Points on a hilly landscape, in no order, each with its height.
From any point a ball rolls to the lowest of the 4 points nearest to it. It stops when none of these is lower. Distance is the straight distance between rows; heights are no part of it.
zez:  91  55 118 107 110 106 160 128  68 113 138 156  67  64  h=569
guk: 119 110  93  99 101  77  72  90  94  88  84  75 115 121  h=405
Pak:  71 126  82 113  77 129 132 135 143 128 127 119 107  81  h=568
Tif: 107 110  96 110  93  85  74  93 103  93 105  85 115 128  h=470
mipi: 102 106 102 110  96  94  83 102  90  92 108 100 104 116  h=439
Pivel:  72 118  85 116  78 124 112 108 141 115 114 109 107 100  h=370
zupum:  82 115  94 119  86 111  97  96 129  99 113 107 109 112  h=225
peze: 107  70 116  82  97  93 119 109  56 117  89 115  89  74  h=499
Sata: 100  51 119 103 107  96 151 123  63 118 124 147  73  62  h=471
Kep: 115 110  82 100  98  90  51  72 150  96 105  73 133 138  h=156
fet: 110 115  84 112  94  89  69  81 119  91 100  80 121 132  h=332
Lole: 131  93 111  73 146  86  57  40  81  71  41  62  88 108  h=85
Dimu:  78  82 114 111 111 127 152 130  90 109 140 142  72  73  h=834
gada:  79  83 113 114 101 115 124 120  88 105 130 124  80  90  h=861
zik: 101  61 121  90  96  93 132 116  55 111 108 134  79  66  h=164
Gized: 112 101 107  84 100  83  88  95  71  93  72  84  99 103  h=822
kete:  97  83 116  92  96  93 103 113  70 100 106 111  88  97  h=649
kolil: 123 114  82 103 101  77  53  80 117  91  95  72 126 131  h=176
zar:  68 107 102 118  96 133 140 126 112 110 133 128  90  77  h=614
ruda:  74 104 104 119  90 121 119 117 114  99 123 119  94  96  h=758
dotop:  87 119  84 111  85 114  88  88 152 107 111 100 124 121  h=417
digut: 106  81 114  84  91  91 109 106  63 100  87 110  87  88  h=702
Vofod:  75 129  80 119  77 126 141 148 142 127 135 131 105  73  h=736
Mamo:  74 125  84 121  87 134 156 156 134 122 141 131  91  66  h=774
pizo:  85 120  83 110  78 119  99  99 154 113 113 108 119 110  h=390
Tupu: 121  88 116  67 123  91  72  52  75  85  42  75  87 104  h=747
Tid:  99  53 118  97 101  93 146 120  53 116 115 144  73  61  h=383
zimap:  90 119  84 114  82 107  82  80 153 108 109  93 122 123  h=497
Levo:  91  98 105 106  93  97  95 108  83  95 107 101  96 110  h=81
karuv: 124 104 107  72 130  87  65  57  86  76  43  57  99 105  h=742
buze: 109  75 113  70  96  90 107  90  60  98  67  99  86  89  h=727
Bagos: 130 117  78  98 103  73  50  75 122  90  92  63 134 127  h=66
Dokid: 107 114  85 112  89  94  67  80 141  96 108  86 124 132  h=339
bugak:  71 108 102 118 101 138 157 140 121 110 136 133  82  69  h=211
fibe: 120 100 106  74 115  84  79  75  77  82  51  70  99 111  h=818
Savar:  69  93 111 117 103 132 150 135 108 105 135 134  75  74  h=643
vobe:  76 102 107 119  93 117 111 107 106  99 123 114  96 103  h=788
Bomif:  98 113  93 117  89 103  81  88 116  94 112  97 113 121  h=394
Fevun:  69 114 100 116  91 135 146 139 123 110 134 125  89  74  h=573
sepup: 128 114  91  75 129  82  56  56  95  82  45  48 114 110  h=582
gozi: 131 117  78  90 111  72  48  73 111  89  78  58 130 124  h=194
Nupat: 121 108  96  79 111  80  73  82  82  88  62  68 103 110  h=723
Beg: 120  98 107  74 110  84  86  82  74  90  56  79  97 103  h=830
Kigo: 132 118  84  82 120  77  58  70 104  83  57  49 121 117  h=381
Lir: 113 105  95 103  96  82  76  95  89  95  92  84 107 118  h=533
tiz: 114  89 112  76 100  89  97  89  65  93  65  90  90  99  h=825
Ler:  68 117  92 119  84 130 138 129 133 115 127 121 100  78  h=689
gipip:  88  63 123 106 109 108 141 123  73 113 130 141  72  72  h=654
romu: 134 119  73 102 108  77  40  68 147  98  98  60 141 137  h=234
fid: 131 112  93  77 126  78  63  66  95  78  51  53 113 108  h=527
zuko: 110  99 105  91  98  84  89 102  72  96  82  91 102 112  h=726
Bem: 105  87 114  90  96  89  97 108  71 101  87  99  89  98  h=842
sulo:  77  83 116 115 104 122 135 124  90 105 136 130  77  82  h=875
nata:  90  84 112 103  98 100 109 116  75 102 120 116  87  99  h=626

Two balls start at each pair of points below. Name the first point that both come to, or write none.
ruda and Lir | none
Tif and zuko | kolil
digut and gipip | zik

For each start below, name the point where the ball stops.
buze | zik
Bem | Levo
guk | Bagos
sulo | bugak
gada | Levo

Call two points neighbours if one is among the 4 nearest of the other. Go from one point of each pair to the other, from neighbour to neighbour, staying as low as possible. Name the highest point that can't be avoided.
Levo and Lole | fid
zupum and zik | kete
Bagos and zupum | Bomif
Bagos and Levo | mipi
